Points on a hilly landscape, in no order, each with its height.
From any point a ball rolls to the lowest of the 2 points nearest to it. It stops when none of these is lower. Distance is the straight distance between rows; heights are no part of it.
tun: 2; -26; 2; 7; 0; -3; 16; 34; -7; -16; 3; -7; -20; 0; 5; -7; 0; 4; 19; -18; -10; 5; -11  height 348
sekim: 5; 6; -5; -4; -22; -7; -16; -11; -13; 0; 10; 7; 5; 4; -6; -14; -5; 15; 5; 1; -7; -11; 18  height 66
befes: 9; -8; 2; 13; -3; -25; 10; -22; -20; 6; 2; 13; 6; 7; -3; -7; -22; -16; 10; -4; -37; 18; 16  height 227
zalum: 22; 4; 9; -2; -13; -7; 9; -2; -9; -19; -10; -9; 4; -6; -9; -29; 4; 19; 25; 10; -7; -9; 19  height 481
pevud: 12; -3; -11; 11; 1; -28; 20; 8; 6; 2; 0; 9; -4; -4; 14; 7; 16; -5; 8; -26; -15; 8; 16  height 519
Gefo: -1; -7; -30; -8; -12; -14; 9; 5; -5; -11; 25; -1; -7; -1; -7; 3; 12; 15; 25; 7; -10; -2; 16  height 363
taf: 14; 4; 6; 18; -18; -17; 25; -10; -3; 9; 10; 5; 7; -8; 8; 2; 15; 13; 17; -1; -7; -3; 32  height 277
Baf: 21; -6; 3; -6; 6; -13; 18; 12; -9; -23; -5; 3; 9; -2; 2; -22; 9; 10; -1; -9; 7; 0; 3  height 315
dizog: 13; -1; 12; -5; 16; 3; 10; 7; 13; 3; -10; -12; 20; -11; 13; 10; 20; 8; 6; 14; 33; 11; -12  height 376
Nuse: -21; 0; -1; -8; 16; 13; -31; -3; 23; 13; -4; -3; -23; -7; 15; 20; -28; -20; -5; 20; -15; -6; 6  height 411
sibe: -5; 2; -4; 10; -3; -10; 19; 22; -18; -17; 6; 17; 3; 4; -6; -19; 7; 10; 21; -9; -27; 2; 16  height 458
Gite: 4; -29; 1; 6; -1; 6; -7; -22; -2; 15; 14; 4; 2; 14; -16; 2; -22; -16; -26; -2; -4; -8; -12  height 329
zozo: 25; 33; 10; 3; -17; -6; 4; -25; -17; 10; -15; 11; 6; 14; -12; -13; -1; 15; 24; 5; -18; 1; 20  height 645
zorek: -6; -17; 0; -7; 26; 10; -24; -3; 5; 28; -11; -8; -4; 6; 23; 16; -34; -16; -3; 5; -15; -2; -5  height 380
dema: 6; 6; -12; 16; 1; -29; 6; -45; -20; -3; 13; 13; 2; 7; -7; -2; -10; 0; -5; -11; -15; -17; 25  height 218
seri: 7; 5; -34; -12; 8; -17; 7; 10; 9; -6; 10; -1; 7; 0; 5; 18; 5; 2; -4; -7; 12; -17; 3  height 273
Dere: -9; -25; 8; 4; 14; 23; -11; -21; 0; 29; 6; -1; -10; 14; -12; 11; -15; -7; -32; -6; 11; 1; -31  height 362
gito: 4; -10; -5; 1; -5; -13; -10; -14; 0; -19; 10; -9; -8; -14; 12; 20; -6; 11; 13; 7; 11; -6; 3  height 319
Tas: -1; 15; 6; -5; 23; 12; 2; 38; 9; -7; 3; 1; 7; 6; 6; -1; 29; 6; 6; 7; 25; -4; -9  height 221
ramu: 8; 4; -4; 20; 26; -7; 33; 40; -10; -6; 0; -7; 4; 12; 7; -18; 49; -6; 14; -9; -2; -2; -12  height 401
manos: -7; 6; 9; 3; -20; 7; -25; -3; 14; -1; 12; 22; -7; -5; -27; -19; 5; 3; -24; 9; 13; 5; -5  height 252
bal: 20; 26; 8; -10; 9; -3; 3; -23; -14; -2; -30; 15; 21; 11; -9; -17; -10; -1; 8; 8; -19; 9; 6  height 612
Nupu: 10; -16; -6; -5; 10; -11; 10; -10; -6; 8; -1; 13; 13; 14; 11; -1; -12; -26; -8; -4; -31; 16; 8  height 176
ven: 3; 5; 22; 3; -12; 5; -14; -6; 4; -14; 3; 15; 5; 4; 6; 0; -5; -11; -22; -8; 6; -5; 1  height 367
vulap: -4; 19; -9; 0; 4; 11; 8; 43; 11; 2; 11; -5; -8; 13; 12; 15; 22; 2; 20; -5; -7; -20; -1  height 204
derif: -1; -5; -19; -4; 15; 13; 35; 45; -3; 0; 9; -3; -6; 15; -16; -1; 17; 2; 2; -9; -1; -1; -23  height 501
Bap: -15; -12; -3; -19; 22; 11; -18; -21; 0; -4; -7; 0; -13; 8; 11; 9; 9; -13; -40; -1; 22; 9; -23  height 469
mavu: 2; -29; 5; 5; 17; -4; -2; -16; -2; -5; 8; -2; -14; -12; 17; 25; -18; 6; 4; 2; 0; -1; -7  height 271
lov: -13; -4; 1; 11; -7; 4; -26; -21; -3; 4; 12; 15; 5; 12; -26; -10; -13; -5; -32; -3; 5; -6; -12  height 291
Kobev: 18; 9; 7; 17; -16; -28; 16; -31; -13; 5; 0; 7; -1; -3; 3; -2; 1; 3; 21; -9; -26; 9; 28  height 286
lupi: -3; -3; -2; -12; 18; 13; -34; -6; 13; 27; 7; 6; -15; 5; 13; 21; -2; 9; 3; 8; -1; 0; -11  height 220
Vuba: -6; 0; -17; -10; -7; -5; -15; -26; 6; -8; 8; 3; 9; -4; -18; -3; -21; -21; -12; 20; -17; -11; 18  height 482
kigis: -20; -10; 0; -18; 5; 17; -11; 4; -9; 8; -28; -17; 17; 3; 6; -3; -11; -9; -13; 1; 0; 23; -24  height 410
Nuku: -8; -22; 1; -14; 4; 11; -35; 2; 8; 4; -7; 1; -7; -4; 2; -12; -21; -9; -16; 7; -1; -2; -9  height 466
Zezul: 9; -12; 2; -35; 22; 17; 28; 20; -9; 3; -5; -20; -32; 12; 15; 7; 18; 6; -9; -6; 31; 11; -24  height 517
Vaf: -20; -11; 12; 13; 28; 7; -20; -27; -1; 2; -13; -10; 9; -4; 12; 18; -14; -6; -18; 0; 15; 2; -22  height 127
Tosup: -12; -5; 1; 6; 0; 10; -3; -17; 18; 2; 23; 13; -14; -8; -2; 28; -10; -3; -22; 10; 10; -27; 15  height 441
Rezor: -6; 1; -4; -18; 9; 17; -23; 13; 20; 1; 2; -3; -12; -2; 4; 15; 9; 8; 9; 14; 4; 7; -14  height 184
Besu: -7; -5; 0; 6; 16; -9; -14; -21; -11; -1; -16; -8; 26; -5; 8; 6; -19; 2; -4; -3; 0; 1; -11  height 191
gebug: -11; 1; -4; -8; 12; 8; -19; -10; 19; 0; 2; 5; -14; -8; -4; 15; 10; -2; -23; 11; 29; 18; -29  height 451
rele: 18; -9; -6; -13; 31; 2; 54; 22; 2; 32; 3; -4; -19; 9; 4; 12; 22; 7; 0; -16; 10; 17; -16  height 591
gukub: -17; -3; -3; -24; 11; 30; -6; 10; 12; 18; -24; -21; -9; 2; 7; 14; -11; -15; -11; 0; 2; 15; -30  height 439
tisa: -28; 21; 8; -5; -7; 19; -8; 12; 14; -1; -22; -2; 4; -3; -2; -13; 27; -11; -23; 0; 22; 30; -29  height 248
duvi: -15; 20; 8; 5; 7; 6; 5; 13; 11; -27; -6; 1; 18; -18; 4; 13; 2; 5; 10; 13; 5; -4; 4  height 395
Mul: -13; -3; 5; 8; 11; 5; -43; -7; 18; 6; -4; -3; -17; -9; 14; 10; -10; 3; -17; -4; 23; -21; -6  height 225
dig: -14; 2; 19; 14; -9; 7; -27; -16; 30; 9; -18; -4; 0; -28; 3; -1; -10; -10; -3; 20; 1; 6; 0  height 231
mov: -3; 5; -4; 9; -11; -3; 7; 20; 3; 19; 7; 9; -5; 5; 31; 11; 8; 0; 15; -19; -18; -14; 28  height 298
lum: -18; 13; 18; 8; -6; 12; -16; -3; 10; -2; -24; 1; 10; -16; -10; -14; 0; -2; -16; 2; 18; 22; -24  height 287
nuge: -6; -9; -11; 12; 13; -20; -5; -34; -9; -14; 12; 5; 4; 10; 1; 11; -20; -20; -10; -7; -15; -16; 9  height 275
Suv: -4; 11; -1; -14; -4; 1; -18; -15; -18; -10; -19; -8; 20; 11; -5; -10; -4; -9; -5; -2; -3; 26; -21  height 375
Tedi: 1; -11; -12; -4; 6; 1; 35; 35; -14; -11; 2; -24; 0; 7; -11; -10; 22; 2; 6; -6; 20; 13; -28  height 477
Zum: -13; 22; 12; 8; -14; -7; -41; -29; 14; -17; -12; 7; -17; -11; -4; -23; -7; -14; -21; 2; 4; -9; 11  height 391
Gazur: 6; 17; 3; 14; -16; -15; 18; 22; -2; -12; -16; -4; 13; 0; 10; -12; 3; -5; 12; -26; -17; -13; 15  height 364
Kiti: -1; -26; -10; -17; 6; 7; 32; 4; -18; 3; 4; -9; -10; 10; -3; 14; 6; -1; -12; -10; 7; 25; -29  height 381
zez: -10; 3; 8; -5; -20; 13; -20; 9; 14; -5; -5; -4; 5; -7; -22; -17; -10; -13; 6; 21; -17; 14; -6  height 664
lek: -10; -2; 4; 4; -10; 25; 5; 27; 18; 16; 13; 2; 1; -10; -15; 3; -1; 18; 4; 16; 6; -17; 8  height 149
Foga: 1; -3; -9; -8; -8; -6; 11; -9; -22; 0; -4; -8; 17; 13; -8; -1; 4; -4; -28; -17; 23; 11; -24  height 84
vori: -6; 2; -4; -18; 3; 13; 9; 23; -8; -22; 5; -15; -6; 13; -6; 8; 24; -2; 2; 2; 20; 23; -33  height 453
Volep: -35; 16; -1; -22; 10; 26; -7; 15; -2; 10; -24; -4; -6; 6; 9; 2; 22; 0; -36; -4; 31; 21; -26  height 215
madas: -12; 12; 4; 0; -20; -4; -6; -17; -17; -21; 10; 1; -2; 0; -1; 1; -16; -8; 22; 16; -25; 7; 24  height 636
Kefu: 30; -3; 9; 2; 3; -11; 28; 13; 4; 8; 3; -13; 22; 2; -2; -5; 27; 2; 7; 5; 33; 9; -10  height 328
lufif: 3; -4; -14; -13; 5; 5; -3; 7; 6; 20; 20; 17; -20; 16; 14; 22; -6; -2; -1; -8; -18; -15; 11  height 61
Zatoz: 17; -4; 1; 10; -12; -7; 25; 11; 6; 2; 19; -7; 1; -5; 1; 2; 30; 11; 26; 13; 2; -4; 17  height 214
potug: 6; 27; -17; -2; -20; -16; 3; -29; -26; -5; 8; 16; -2; 11; -14; -12; -6; 11; 6; -4; -16; -16; 32  height 144
vupi: 14; -13; 5; 7; 16; -22; -7; -26; -30; 4; -10; 14; 11; 9; 6; -20; -10; 11; 1; -16; -11; 10; -1  height 424
Legu: 3; 7; -7; 15; 13; -9; 27; 41; -7; -23; 14; -8; 1; 3; -9; -12; 31; 3; 19; 3; 8; -14; -4  height 368
Fus: -3; -27; -11; -1; 7; -2; 48; 16; -14; 17; -8; -7; -3; 3; -8; -1; 11; 0; -10; -25; -1; 28; -17  height 349
mol: 3; -23; 19; 0; -7; 5; 1; 8; -7; -22; 4; 1; -7; -5; 1; -5; -13; 3; 4; -1; -4; 7; -5  height 394
setum: 6; 12; 3; 4; -11; -7; -12; -46; 0; -4; 1; 1; 8; -13; -10; -2; -11; 6; -2; 20; -1; -17; 24  height 526
Bibov: 5; 0; 7; -1; -14; 13; -3; 15; 14; 7; 12; 12; 12; -1; -23; -7; 4; 6; -18; 6; 17; -5; -5  height 209
kezo: -1; 14; 6; -2; -21; 2; -23; -22; 20; -17; -11; 0; -1; -8; -19; -16; -8; -24; -25; 3; 5; 3; -8  height 426
bovi: -1; 9; 0; 2; -21; 6; 3; 26; 6; -10; 9; -4; -4; 12; 12; 0; 17; -8; 20; -5; -18; -17; 17  height 254
debu: -24; 33; 14; 10; -32; 12; -19; -19; 1; 1; -5; -7; 1; -25; 2; -8; -1; 13; 3; 8; 14; -16; 31  height 317
Mev: 15; -14; -11; 5; 3; -20; 39; 14; -14; 5; 3; 4; 10; 5; -16; -18; 17; 8; -9; -22; 9; 22; -9  height 386
zufif: 10; 18; -11; 14; 6; -23; 28; 32; -10; -20; -15; -10; 8; 7; -1; -28; 32; -3; 13; -27; -5; -1; -1  height 438
Fopi: -12; -19; -10; 11; 20; -11; -14; -4; -9; 19; 5; -7; -8; 8; 15; 15; -41; -18; 1; -2; -22; -7; 5  height 346
beson: 9; 6; 3; 1; 1; -15; 12; 12; -1; -30; 5; -5; 5; -15; 0; -3; 2; 15; 7; 2; 27; -11; 7  height 377
zes: 6; 20; 18; 6; -20; 1; -1; 15; 4; -24; -7; -9; 8; -1; 12; -9; 11; -2; 14; -3; -3; -14; 14  height 303
fip: 12; -23; -9; 3; -8; -1; 12; 7; 6; 21; 20; -3; -6; -7; 1; 11; 3; 23; 18; 5; 0; -8; 11  height 148
Dem: 8; 3; 22; 13; -16; 3; -3; -1; -1; 9; 0; 4; 19; 1; 8; 4; 1; 6; 17; 1; -11; 8; 1  height 320
vol: -2; 0; -11; 1; -8; 1; -1; 18; 1; 9; 0; -8; 0; 11; 8; 21; -14; -9; -10; -30; 5; -7; -20  height 448
benim: 4; -6; 5; -2; -4; 17; 22; 34; -8; -6; -5; -9; 11; 21; -4; -21; 23; -13; 1; -13; -11; 3; -19  height 327
zira: -16; 26; -6; -2; -17; 0; -15; -18; -8; -6; -12; -14; 12; -17; -6; -11; -16; 12; 25; 19; -10; -8; 26  height 185
zusa: -11; 2; -5; -5; -11; 3; -26; -30; 19; 0; 3; 3; -3; -19; -9; -7; -3; -1; -11; 27; 1; -11; 22  height 503
Zut: -1; -16; 3; 9; -1; -14; 8; 12; -22; -1; -1; 5; 0; 6; 0; -13; -14; -7; 24; -9; -34; 27; 2  height 278
memi: -9; 1; -7; -6; -4; 2; -14; -22; 13; -15; -2; -3; 7; -3; -13; 7; -19; -36; -23; 11; -8; 4; -8  height 457
muvi: -1; -20; 0; -18; 13; 11; -9; -3; -4; -6; -4; 9; 3; 1; -2; -8; -2; 2; -30; -1; 13; 4; -14  height 490
mok: -6; 10; -7; -1; 3; 10; 9; 25; 14; -15; -9; -16; 19; -3; -1; 6; 12; -6; 19; 8; -7; -6; -7  height 351
liveg: 7; -20; -10; -19; 17; 9; 5; 3; 1; 12; 7; 15; -9; 18; 13; 12; -13; -22; -15; -6; -22; 3; -1  height 122
pog: 8; -4; -1; 22; 2; -20; 38; 18; -13; -8; 3; 5; 5; -4; -20; -22; 18; 14; 19; -13; -13; 18; -1  height 425
zava: 3; -24; -11; 0; 15; 2; 0; -13; -7; 25; 3; -8; -3; 10; 4; 20; -16; -1; -14; -16; 9; -1; -29  height 393
leku: -14; -5; 13; 11; 10; 9; -40; -27; 21; 23; 4; 13; -12; -4; 5; 12; 3; 0; -10; 16; 6; 8; -11  height 251
kupu: -4; 0; 1; -5; -15; 4; -22; 11; 3; -7; 9; -3; -2; -5; -4; -4; 6; 15; 16; 14; 4; 0; 2  height 134
tezov: 12; -8; -27; 4; 14; -24; -1; -16; 4; 11; 12; -5; 1; 5; 11; 24; 1; -2; -12; -18; 16; -18; -8  height 217
Voku: 5; 1; 3; 1; 4; -9; 6; -14; -6; -22; 3; 18; 7; 7; 14; 11; -7; -18; -18; -16; -9; -6; 7  height 323
Vuris: -3; -1; -9; 12; 3; -8; 3; -23; 6; 6; 15; 5; 7; -8; 12; 29; -6; 1; -5; 2; 1; -23; 20  height 409
suvo: 11; -11; -14; -5; -7; -10; 3; -6; -15; -9; 6; 3; 12; 5; -22; -15; -13; 6; -23; -13; 16; -5; -12  height 158
Zefet: -19; 7; 13; 23; 13; -2; -33; -41; 20; 3; -17; -7; 7; -16; 1; 2; -8; -11; -14; 10; 9; 2; -13  height 186
foz: -3; -21; -7; 4; 5; -9; 8; 31; -6; 9; 4; 2; -22; 7; 11; -4; -3; -2; 27; -17; -32; 16; 4  height 310
remam: -2; -2; 4; -2; -5; 20; 9; 32; 3; -6; 12; 9; 6; 14; -15; -7; 10; -4; 5; 3; -13; 0; -8  height 294
Tukes: -17; 1; 3; 0; -1; -3; -27; -9; -5; -12; -11; -5; 4; -17; 4; -10; -26; 6; 5; 15; -5; -12; 17  height 109
Zenu: 5; 11; -13; -11; 15; 6; 21; 30; 12; 21; 15; 7; -18; 7; 11; 23; 3; 13; 7; -15; -4; -19; 4  height 137
zug: -17; 13; 9; -1; 2; 1; -35; -25; -4; -9; -25; -4; 10; -9; -12; -13; -16; -6; -3; 12; -1; 26; -20  height 334
magav: 3; 4; -1; 11; -23; -4; 6; 22; 3; 9; -4; -7; 13; 9; 7; 6; -9; -17; 7; -23; -17; -4; -5  height 413
bez: -14; 1; 8; -2; -3; 21; -20; -2; 30; 10; 10; 16; -29; -11; 4; 14; -6; -8; -20; 9; 5; -13; 5  height 431
Rop: 24; -4; -6; 11; -3; -34; 14; -4; -11; 11; -16; 10; 3; -5; -11; -34; 0; 15; 7; -27; -15; 7; 19  height 316
Tugul: -11; 12; 10; -12; 14; 19; -4; 33; 1; 5; -8; 0; 5; 7; 5; -4; 19; 7; -18; -3; 39; 11; -22  height 177
gelin: -17; 33; 12; 11; -28; 4; -33; -39; 6; 6; -12; 3; -13; -17; -6; -23; -6; -1; -8; 14; 0; -11; 29  height 356
gov: 0; -15; 11; 7; 12; 0; -30; -37; 5; 13; 8; 5; 5; 7; 10; 13; -8; -13; -1; 17; -11; 0; 2  height 280
duvuv: 17; 3; -1; -2; 3; -12; 8; -36; 0; -2; -2; 14; 21; -4; -2; 0; -6; -3; -2; 14; -15; -5; 20  height 553
soruv: 9; 15; 9; -2; 19; -3; -9; -44; -7; -5; -18; 16; 23; 0; -11; -10; -12; 0; -13; 14; -9; 4; 2  height 582
sada: 2; 2; -30; -2; 8; -15; 24; 29; 4; -15; 13; -1; -1; 0; -2; 7; 19; 6; 17; -5; -3; -4; 3  height 324
Pamal: -5; -12; -7; 2; 15; -1; 15; 2; -8; 11; -12; 5; 28; -3; 5; 6; -14; -2; -7; -8; -8; 8; -9  height 253
tulu: 4; -8; -11; -10; 12; -7; 1; 21; 6; -14; 9; -11; -10; -15; 6; 16; 3; 20; 18; 8; 26; -7; -5  height 369
Dimu: 10; -17; 8; -14; 25; 23; 42; 33; -5; -1; -9; -23; -17; 8; 11; -4; 32; -3; 0; 3; 18; 5; -22  height 493
pif: 17; 26; 9; -9; -16; 9; 8; -10; -14; -19; -26; 2; -12; 2; -22; -29; -14; 13; 22; 16; -15; -14; 26  height 527
bena: 13; 33; 10; -12; -15; 8; -11; -1; 5; -19; -26; -8; 15; 11; -14; -24; 12; -11; 3; 2; -5; 9; -11  height 397
rari: 1; 8; -11; 4; -22; -14; 14; -9; -9; 0; -7; -17; 13; -13; -8; -9; -13; 4; 31; 11; -24; -5; 27  height 249
mugib: 12; -9; -4; 11; -4; -22; 16; 0; -17; -8; -1; 11; 8; -6; -12; -18; -14; 18; -8; -21; 3; -7; 5  height 240
Rif: -17; -13; 0; -14; 24; 22; -28; -7; 24; 20; -14; -2; -26; -9; 4; 3; -23; -17; -22; 9; -2; 6; -19  height 440
kesi: -11; 0; -10; -12; 3; 17; -6; -2; 3; 27; -9; -20; -5; 7; -1; 23; -16; -13; -21; -18; 13; 1; -35  height 423
Mukis: -12; 3; -12; 6; -10; 2; 14; 18; -6; -2; 19; 3; 10; -14; -16; -2; -4; 28; 12; 8; 6; -16; 17  height 69
Talag: -6; -5; -26; -6; -7; -10; -14; -8; -10; -2; 34; 9; -7; 7; -8; 17; -3; 15; 4; 4; -1; -7; 3  height 389
lag: 7; 35; 20; 0; -29; 12; -7; -9; -3; -19; -13; 6; -8; -1; -33; -26; -6; 10; 11; 13; -3; -2; 9  height 563
bove: 2; 10; -1; 20; -4; -32; 21; 4; -10; -11; -2; 13; -12; -6; 0; -14; 19; 10; 20; -24; -23; 12; 32  height 488
lalep: -1; 8; 5; -14; -15; 19; 6; 14; -1; -11; -17; -16; 17; 14; -12; -18; 19; -17; -10; -1; 1; 15; -21  height 359
pud: -2; 19; 25; 1; -39; 12; -10; -21; -10; -17; 2; -1; -15; -9; -11; -20; -6; 7; 9; 13; -4; -5; 30  height 590
Sig: 5; -12; -7; -26; 16; 22; 25; 15; 1; 8; 13; -7; -20; 8; -14; 18; 7; 9; 0; 8; 15; 19; -33  height 408
fov: -26; -2; -7; -2; 3; 2; -39; -13; 13; -2; -4; -10; -16; -22; 17; 9; -12; 7; 0; 15; 9; -20; 19  height 175
vika: 9; 1; 5; 1; 15; -6; 0; 21; 6; 9; 4; 0; -6; -6; 26; 19; -1; 18; -2; -13; 31; -22; 4  height 325
nifa: 2; -18; 20; -13; 14; 31; 26; 26; 3; -12; -6; -5; -4; 1; 3; -8; 21; -1; -15; 10; 20; 9; -14  height 465
basur: 11; -25; 18; -2; 9; 13; 23; 18; -3; -18; 12; 5; -6; -2; -2; 3; 12; 9; 6; 10; 8; 13; -12  height 433
nagob: -20; 1; -20; 1; -14; 1; -36; -22; -4; 10; 27; 2; -8; 1; -6; 4; -3; 11; -7; 8; 6; -21; 14  height 412
buk: -18; 12; 11; 6; -24; 16; -20; 1; 25; 2; -8; -14; 1; -26; 5; -2; 1; 5; 8; 19; 6; -12; 21  height 276
Repa: 27; -9; 6; 19; 11; -15; 30; 24; 5; 11; 14; -12; 4; 0; 2; -3; 39; 11; 31; 9; 16; 5; -3  height 274
sova: -16; 3; 11; 1; -18; 11; -10; 13; -1; -8; 4; -7; -1; 0; 2; 1; -13; -14; 23; 18; -27; 8; 13  height 651
rinir: 3; 4; 18; 5; 11; 0; -25; 3; 10; 0; 1; 5; -6; -8; 18; 10; 5; 8; -20; -5; 41; -9; -9  height 269
nofa: 0; 17; 11; -2; -31; 9; 4; -30; -30; -12; -2; -9; -15; -5; 2; -18; -17; 0; 26; 13; -19; -1; 42  height 614
lezo: 18; -27; 1; -3; 15; 0; 14; 6; 6; 16; 13; 4; -18; -7; 9; 19; -8; 18; 4; -1; 10; -6; -6  height 211
sepuv: 13; 4; -5; 13; 5; -14; 22; 16; 3; 17; 4; 14; 18; 4; 12; 9; 13; 7; -2; -19; 3; -2; 5  height 546
sisek: -14; -11; 0; 13; 7; -4; -31; -26; 3; 20; 13; -10; -13; 11; 19; 21; -24; -24; 4; 13; -15; -12; 14  height 311
zufe: -1; -1; 8; 12; -8; -5; 6; 2; -5; 17; 3; 6; 9; 2; 25; 7; -1; -4; 24; -1; -32; 4; 27  height 335
Vap: 21; 3; 6; 3; -11; -15; 22; 10; -6; -30; 9; -6; -8; -8; 0; -24; 22; 17; 19; 4; 13; -17; 27  height 435
vemu: -1; -1; -11; -20; 6; 10; 2; 11; 8; -8; 14; -1; -10; 2; -15; 18; 7; 0; -14; 9; 27; 14; -27  height 432
ropor: -1; 2; 18; -5; -8; 20; -10; 8; 18; 1; 10; 12; -19; 8; 14; 24; -5; -19; -16; -6; -3; -7; -3  height 405
lepi: 6; 8; -1; -7; -8; -9; -45; -31; -3; 0; -2; 8; 0; 4; -13; -21; -3; 8; -6; 10; 0; -5; 4  height 138
duta: 17; -9; -14; 0; -1; -15; 17; -12; -2; 3; 9; -11; 10; 2; -5; 19; 1; -7; -25; -15; 35; -1; -20  height 152
Sepi: 22; -14; -4; -3; 21; -8; 34; 18; 0; 25; 3; 12; 3; 8; 13; 6; 23; 5; -9; -18; 16; 11; -3  height 570
lusi: 6; 2; 20; 4; -9; 6; -28; -12; 10; 12; 1; 6; 8; 5; 9; 11; 9; 2; 2; 9; 5; 14; -12  height 282
remu: 22; 4; -6; 14; 2; -38; -2; -32; -27; 7; -16; 10; -5; 6; -5; -25; -13; 12; 7; -26; -15; -2; 14  height 374
nivu: 17; 23; 22; 7; -18; -7; -4; -36; -18; 2; -12; 7; 1; 9; -5; -11; -26; -9; 11; 8; -24; -3; 23  height 672
bubul: -15; 14; 6; -5; 8; 30; -3; 37; 19; -3; 6; 16; 2; 7; -8; -3; 22; 3; -3; 10; 3; -3; -6  height 260
gedu: -5; -19; -13; 5; 11; -5; 39; 19; -3; 4; -8; 4; 6; -3; -2; 2; -5; -11; 2; -18; -22; 18; -7  height 306
Tof: 3; 6; -17; 2; -13; -10; 17; 6; 8; -11; -6; -18; 20; -6; -6; 9; -3; -11; 26; 6; -24; 0; 3  height 304
gipib: -4; 2; -9; 6; 12; -6; -5; 2; 8; 18; 3; -3; 1; -9; 24; 31; -9; 14; 7; -5; 7; -18; 7  height 371

For each start below, name the point where the ball stops.
Bap: Vaf
zozo: Vaf
sova: Foga
Dimu: lufif
Sepi: Vaf
Tedi: Vaf

Call two points neighbours if one is among the 2 nearest of the other. Go from one point of each pair to the other, from neighbour to neighbour, staying as low as possible. Name the highest point that can't be avoided.
Zatoz and Mukis: beson
Zatoz and Tukes: duvi
sekim and Tugul: dizog
lufif and fip: Kobev
Foga and Mukis: Gefo
sekim and Zatoz: zufe
